The views of a scene show one set of named points, each view turned or mirrored, shifted and resized as a whole, with a little noise and some points left out.
(in the rows, 128 means zero)

Scene 1
View 1
Lafa: [120 146 113 117 155 126 137 140 129 132 147 108 120 134 106 145 145 117
 114  92 146  88 128 113  77 122  87  87 171 170 115 145]
sulik: [103 123 149 130 143 100 139 167 107 130 184 108 105 146  95 123 162 126
 122 130 137 104 113 122 101 123  85  87 145 138 130 153]
Rupu: [122 140 141 102 168 128 122 160 106 132 131  80 109 152 108 128 142  91
  90 142 188  92 127 128  72 129 100  20 155 184 179 135]
vofom: [110 120 123 118 132 127 133 161 130 138 157 117 108 141 102 140 152 118
 138 110 136  91 109 132  93 134  96  98 154 153 136 138]
tabi: [118 131 118 118 146 126 130 157 129 132 170 109 115 151  99 135 148 135
 139 105 140  84 121 127  78 133  91 103 172 158 127 149]
vop: [141 121  87 148 127 119 128 158 151 149 159 118 102  97 118 127 125 112
 144  73 144 103 121 108 112 113  83  92 137 121  85 141]
kudo: [137 123 122 129 156 120 114 168 130 129 195  90 111 149 102 106 130 135
 144 114 172  94 125 132  76 129  86  78 161 138 137 157]
Vudev: [122 115 121 121 140 128 125 166 136 132 180 106 113 152  99 126 146 140
 158 107 142  89 117 137  85 134  96 108 165 150 134 148]
vuz: [123 136 109 111 155 139 120 146 140 125 178 100 130 165 101 137 139 147
 147  93 145  73 134 132  53 134  90 114 199 174 132 152]
zezig: [ 66 105 157  98 112 136 154 170 121 136 146 133 114 167  79 164 194 125
 155 130  95  88  89 150  96 151 110 134 161 167 161 126]
nulet: [ 85 104 138 120 114 126 146 172 130 135 177 132 110 153  83 151 177 141
 166 113  94  94  96 138 104 139  98 143 155 142 130 140]
teziz: [ 63 142 138 130 127  94 182 138 103 139 147 150 110 120  83 172 196 113
 110  97  74 105 105  95 124 120  74 141 145 149  80 143]
Megem: [139 149  98 121 161 130 118 141 133 128 157  97 121 133 112 132 126 119
 118  84 162  84 139 113  67 121  86  76 174 168 114 151]
tosin: [123 144 116 129 160 105 129 147 117 131 180 100 115 139 103 125 142 125
 117 103 154  94 131 112  84 118  79  84 165 151 111 160]
zir: [107 138 130 138 145  93 148 151 110 134 171 116 105 123 102 134 158 113
 113 105 130 106 121 105 114 111  74  92 138 134  94 149]
Luf: [145 136 105 149 166  93 124 153 123 125 205  96 108 122 110 104 127 137
 125  93 165  98 141 104  90 107  69  82 156 121  89 169]
fani: [119 121 110 139 135 112 136 157 137 132 197 118 116 133 101 128 146 144
 156  88 126  93 119 122  95 123  83 131 160 126  96 160]
nore: [129 136 111 110 154 136 123 146 130 130 151  99 120 145 104 134 138 125
 128 100 157  80 131 126  68 130  96  79 176 172 134 142]
tol: [ 79 156 151 126 147  81 168 141  87 137 136 121 105 119  95 154 184  87
  72 117 116 108 118  87 123 111  76  77 132 151 102 139]
Relo: [ 48 143 176  85 141 124 169 144  89 126 135 130 124 179  70 183 211 115
 106 141  91  80 100 135  81 150 101 121 179 205 164 130]
View 2
Luf: [139 125 142 113 113 173 177 162 148 168 160 113  99 105 138 155 141 163
 129  99 147  96  49 139 119  61 157 113 172 142 138 175]
Megem: [124 119 142 115 121 149 165 136 143 170 170 101 103 137 135 135 132 156
 132 110 147 126  61 113  93  59 153 120 174 122 127 154]
nore: [129 115 137 107 119 137 166 132 143 153 163 109 107 156 138 139 135 154
 126 110 149 131  73 107  99  70 141 119 175 111 125 156]
nulet: [149 105 129  95 134 118 206 128 142 123 138 167 130 175 129 138 129 128
 115 103 153 117  61 149 135 119 141 117 177 115 131 181]
tol: [127 145 122 118 172 131 213 130 138 125 124  99 117 137 130 139 106 140
 117  98 157 113  56 165  94  73 166 133 181 158  64 155]
sulik: [144 128 127 104 130 145 195 146 148 120 134 117 113 146 144 158 135 147
 121  94 151 105  64 144 119  91 140 117 178 129 112 170]
tabi: [138 111 137 106 125 134 177 135 144 144 155 129 114 153 137 139 137 151
 124 105 148 123  66 123 113  84 145 118 175 113 128 165]
zezig: [146 104 120  95 146  95 206 112 137  99 130 155 133 202 134 137 127 125
 117 102 151 131  78 134 122 128 130 119 179 100 112 168]
Lafa: [126 120 139 113 135 135 175 127 140 156 159 114 112 145 127 131 127 151
 127 108 149 128  64 124  94  67 155 125 177 126 112 156]
kudo: [141 128 134  99  91 162 173 156 154 133 149 109  98 145 154 166 153 155
 129  95 140 104  74 122 118  85 129 106 171 110 140 172]
vofom: [127 125 132 104 123 134 189 129 142 134 148 125 114 167 135 141 130 135
 125 109 146 123  66 132 108  90 138 114 174 117 121 163]
vop: [107 136 142 118 104 171 195 134 143 174 165 130 101 139 117 134 123 119
 123 118 141 107  33 161 109  72 153 106 172 144 146 173]
vuz: [143  93 143 103 123 126 158 132 141 157 169 132 117 146 135 134 143 167
 128 108 149 132  75  98 116  78 147 123 175 102 138 165]
Vudev: [140 110 136 100 112 138 179 136 145 141 154 138 114 158 138 146 142 145
 123 103 144 118  64 125 118  96 135 113 175 111 140 172]
Rupu: [124 148 129 107 115 143 161 135 148 115 141  58  91 164 161 154 138 158
 135 102 144 129  93  97  75  66 127 120 172 110  89 136]
fani: [142 107 139 105 123 146 190 142 143 161 159 156 119 133 127 139 134 145
 121 102 150 109  46 149 131  88 155 117 176 131 147 182]
tosin: [133 130 132 112 131 150 178 146 141 145 150  98 106 130 144 148 133 162
 126 101 149 113  66 127 100  62 151 123 176 131 108 158]
teziz: [135 117 124 114 181 111 224 116 130 132 130 154 138 151 112 123 100 128
 110 102 163 118  42 177 118  94 174 132 183 156  88 169]
View 3
zezig: [147 131  93  98 102 146 155 152 106  95 131  70 125 130  82  90  92 133
 166 151 102 142  94 119 116 138 145 138 133  90 197 111]
tabi: [140 124 101 110 117 131 154 141 128 124 136  86 114 133 100 130  79 128
 150 141 114 103 132 133 135 130 134 125 128 139 181 117]
nulet: [153 129  96 112 113 137 157 161 125  98 138  90 109 123  91 102  80 127
 158 162  96 127 121 109 117 134 135 140 135 100 197 117]
vofom: [143 139 106 111 106 139 152 135 124 115 134  90 117 123 105 117  82 133
 153 136 112 114 121 135 135 126 135 132 131 134 182 117]
tol: [158 158 132 101 125 145 185 123 145  88 106 109 133 140 116 124  73 145
 137 138 133 159 104  94 154 116 141 120 126 158 170 140]
Lafa: [144 133 112 108 118 133 165 132 142 130 135  93 118 134 109 143  79 135
 145 132 122 116 124 137 150 132 139 117 109 154 177 124]
vop: [153 158 110 142 117 126 153 136 161 122 142 131  96  97 129 131  76 131
 147 137  98 103 151 137 150 129 126 141 129 153 173 140]
Megem: [137 128 111 114 118 128 158 125 141 145 139  94 112 133 111 151  76 129
 144 126 123  94 138 150 152 127 135 118 116 172 172 120]
Rupu: [127 143 116  99  99 156 152  96  99 124 110  70 150 147 113 127  93 134
 146 105 149 100 111 157 159 113 135 115 142 177 166 105]
tosin: [144 125 113 113 127 129 162 134 136 124 128  98 113 139 109 143  71 127
 140 141 128 100 136 127 144 120 127 122 131 163 172 123]
Relo: [147 122 106  70 108 152 178 143 106  93 116  55 143 161  78 105  86 143
 157 145 126 165  73 103 129 134 157 114 114 108 198 108]
nore: [135 126 105 108 110 135 156 131 129 138 138  81 120 135 103 139  83 129
 149 126 122  99 127 148 145 131 136 119 121 153 178 113]
Vudev: [142 121  97 116 115 136 147 145 123 125 137  89 110 128  98 122  83 123
 152 146 110  94 134 135 128 128 130 133 139 132 184 114]
sulik: [147 135 113 111 119 138 157 137 120 101 118 100 122 137 108 116  76 126
 141 149 125 111 128 109 135 112 125 132 153 144 177 122]
fani: [155 122 104 121 127 122 156 165 147 111 140 107  92 124 100 126  70 125
 146 164  98 108 144 107 123 129 125 140 133 125 185 129]
zir: [155 145 120 116 125 134 167 138 148 104 125 119 114 128 117 131  72 130
 138 147 119 124 133 107 144 118 128 128 136 155 174 137]
vuz: [135 105  96 103 118 124 152 148 128 144 149  72 109 144  91 143  77 125
 152 141 113  90 135 148 132 133 137 116 116 140 183 108]
Luf: [147 128 118 126 135 121 156 139 148 128 132 117 101 131 121 150  64 119
 130 148 123  82 161 121 143 113 117 129 142 179 165 131]
kudo: [137 123 104 119 116 133 142 135 119 129 131  92 113 134 107 130  77 117
 145 139 122  73 148 138 136 114 116 132 150 157 173 110]
View 4
fani: [163 107 113 126 127 106 165 122 108 145 137 104 125 137 115 128 124 123
 129 140 128 152  96  95 122 109 122 154 156 127 134 111]
vofom: [155 119 111 119 126 103 162 105 141 145 130 113 115 128 115 124 142 125
 114 139 129 139  96 119 120 115 124 145 148 132 125 118]
vuz: [163  97 103 125 115  73 166 112 133 119 123 122 129 133 122 138 147 118
 115 147 133 153  86 119 118 111 116 142 158 123 142  93]
Luf: [179  95 118 132 112 113 174 103  96 143 151 130 129 147 115 133 121 127
 135 139 133 130  98 103 105  88 142 139 145 114 149 113]
teziz: [153 116 128 100 153 121 125 143 132 182 125  97 110 140 129 128 129 158
 123 118 146 163  94 110 138 106 130 166 125 153 123 117]
zir: [164 112 124 116 130 122 155 112 121 163 139 116 118 142 118 127 128 139
 124 129 138 136  99 114 118 100 140 149 133 133 131 122]
Relo: [129 114 120  95 151  92 140 127 175 155  98  99 121 136 129 155 171 153
  84 136 142 161  83 153 131 127 126 161 120 155 127 108]
nore: [163 109 101 122 110  77 169  93 150 125 129 130 116 128 119 128 152 117
 113 142 130 139  87 129 116 112 119 131 151 128 131 103]
vop: [174 116 113 130 116 113 159 105 112 154 153 122 103 128 110 100 115 119
 144 129 129 132 101  93 119  99 127 139 156 126 121 122]
Rupu: [160 113 113 112 111  96 174  70 165 134 131 148 117 132 115 132 164 132
  94 140 134 109  92 162 101 106 142 118 125 126 134 124]
nulet: [140 121 112 118 142 113 159 126 136 153 119  84 127 130 114 130 138 130
 108 146 128 157  95 107 129 131 114 167 155 141 122 114]
Megem: [176  98 109 125 107  84 162  98 131 131 139 139 115 135 121 123 138 124
 128 133 136 135  91 119 115  93 132 130 145 122 140 104]
kudo: [162 106 109 131 112 103 185  94 123 131 138 123 133 137 112 136 137 116
 112 150 130 127  97 117 104 110 131 136 154 116 141 116]
Lafa: [170 104 113 117 117  89 152 106 137 143 131 131 112 135 123 126 140 132
 122 130 138 141  89 124 122  98 128 141 138 130 135 107]
tosin: [169 100 116 120 117 100 163 107 123 142 139 128 125 142 119 137 135 133
 121 136 135 135  93 120 111  98 137 139 137 124 141 108]
sulik: [152 112 119 116 130 121 171 105 131 154 136 109 130 142 115 140 139 136
 107 140 133 134  97 123 110 110 139 150 135 132 135 126]
zezig: [129 129 109 107 145 105 156 120 162 153 109  82 121 125 116 136 155 133
  91 147 130 157  91 127 132 140 112 163 147 150 117 117]
tabi: [159 108 110 121 122  94 165 108 135 137 129 115 124 136 119 132 142 126
 116 141 131 142  91 118 118 109 125 146 149 130 133 109]

Which points are out of place in each view (at most two, in the order of its rows)? Write - if all are in place.
view 1: -
view 2: kudo, tosin
view 3: fani
view 4: nore
